Points on a hilly landscape, in no order, each with its height.
From any point a ball rolls to the lowest of the 6 points nearest to it. It stops when none of these is lower. Distance is the straight distance between rows; heights are no part of it.
K_915: [-21 -11   9   7  27  13  -8  41  22]  height 15.8
K_560: [  7 -12 -15  -3   3 -10   3  -7   1]  height 73.2
K_269: [-26   4   9  -2  -2   6 -36   6  -8]  height 79.9
K_839: [ 22   6  -2   9   2 -20  20  -2  19]  height 7.5
K_527: [  8 -15 -10   9   7  25   3   4  18]  height 20.7
K_368: [ 35  12   0  -1 -31  -5  29 -44  -3]  height 67.6
K_155: [  3 -17  -6  -1   4   5  -8  -8  -3]  height 32.1
K_127: [ -3  20   3 -17 -18 -24   7 -17 -18]  height 26.6
K_7: [ 14   0  -4  -4   0 -22  14  -7   5]  height 5.9
K_149: [-19 -13   8  13  27  12  -4  38  23]  height 10.0
K_655: [-32 -17   4  -1  24  11 -15  38  14]  height 10.4
K_443: [ -6 -10   9  20  25  27   2  37  24]  height 41.8
K_174: [  9 -17 -14   6   6   5   2  -1  13]  height 38.9
K_317: [ 23  25   7  -6 -35 -19   7 -49 -28]  height 52.1
K_131: [ -1 -10  10  14   9  24  -5  10   9]  height 19.6
K_256: [ -5   7 -15 -18 -10 -21  -1 -12 -26]  height 12.9
K_488: [ 14 -15 -17   8   4  14   9   6  29]  height 7.2
K_265: [ 1 -9  7 21 21 30  4 29 22]  height 29.5
K_244: [ 33  15  -1  -7 -32 -13  21 -51 -15]  height 69.6
K_168: [  8  12   2  -6  -7 -25  14 -11  -3]  height 20.4
K_133: [  9  30  11  -9 -33 -22   0 -35 -27]  height 51.3
K_299: [ 19  25  10  -8 -29 -19  11 -39 -24]  height 64.8
K_984: [  0  -6 -13 -12  -2 -15   3  -8 -11]  height 35.8
K_309: [-23 -18   1   3  33   9 -12  44  23]  height 10.8
K_230: [  2  12  -1 -16 -10 -25   8 -14 -13]  height 22.4
K_17: [  6  22  11 -11 -19 -21  13 -22 -15]  height 43.8
K_829: [-38   0   7  -7   3   9 -29  22  -5]  height 56.3
K_401: [-37 -13   1  -8  21  13 -19  33   3]  height 17.5
K_203: [-40  -4   7  -9  10   9 -27  26   4]  height 33.1
K_185: [ -4  -4  -8  -2  -3  -1 -22  -9 -28]  height 10.7
K_955: [-32 -25  -3  -2  31  11 -15  45  17]  height 5.8
K_31: [-20  -7  13   4  17  15 -14  30  14]  height 16.4
K_770: [ 12 -13  -7  18  12  35  10  22  31]  height 24.8
K_398: [ -4  34   5 -13 -43 -32  -7 -35 -34]  height 44.4
K_787: [  8 -16  -6  13   7  28   4  13  19]  height 22.2
K_583: [  7 -15 -15  -1   3  -2   3  -4   7]  height 61.2
K_182: [ 11  -8 -10   0   2 -13  10  -5  13]  height 51.7
K_206: [ -4  -8  -3   0   2   9 -14  -5 -15]  height 8.7
K_370: [ 25  18  12   1 -21 -11  23 -29  -9]  height 8.9
K_850: [  2 -13 -10  -4   3  -1  -9  -8 -11]  height 32.6
K_875: [ -8   3 -19 -12  -9 -11 -13 -12 -39]  height 12.0
K_516: [ 16  26  14  -3 -20 -14  19 -29 -13]  height 24.4
K_890: [-19  -5  13   5  12  14 -16  16   5]  height 20.8
K_977: [ -4 -10   8  15  14  28  -3  22  14]  height 22.1
K_882: [10 -8 -1 25 32 32  4 45 32]  height 85.7
K_799: [  1 -13  -5   5   4  17 -10  -2   5]  height 20.5
K_38: [ 14  12   5  -2  -4 -21  19 -15   0]  height 18.9
K_812: [ 30  18   7  10 -11  -5  35 -18   2]  height 9.6
K_857: [ -3 -12   3   6   5  18 -14   1  -2]  height 16.1
K_494: [ 18 -10 -13   3   5  -9  11   3  26]  height 59.3
K_320: [ -4   0 -15 -14  -5 -12  -4 -10 -23]  height 12.5
K_483: [-11 -14   1  14  35  16  -5  45  30]  height 45.4
K_466: [-12  18 -11 -22 -20 -21   0 -14 -32]  height 14.6
K_73: [ -1  32   7 -14 -33 -26  -1 -30 -26]  height 40.0
K_376: [-15  -2  10   2   3  10 -28   2  -9]  height 33.4
K_823: [ 24  19  10   5 -16  -7  29 -27  -6]  height 14.3

For each start below, name the point where the ball stops.
K_977 -> K_149
K_133 -> K_370
K_230 -> K_206
K_812 -> K_7
K_829 -> K_149
K_17 -> K_7
K_320 -> K_206
K_131 -> K_206
K_466 -> K_206
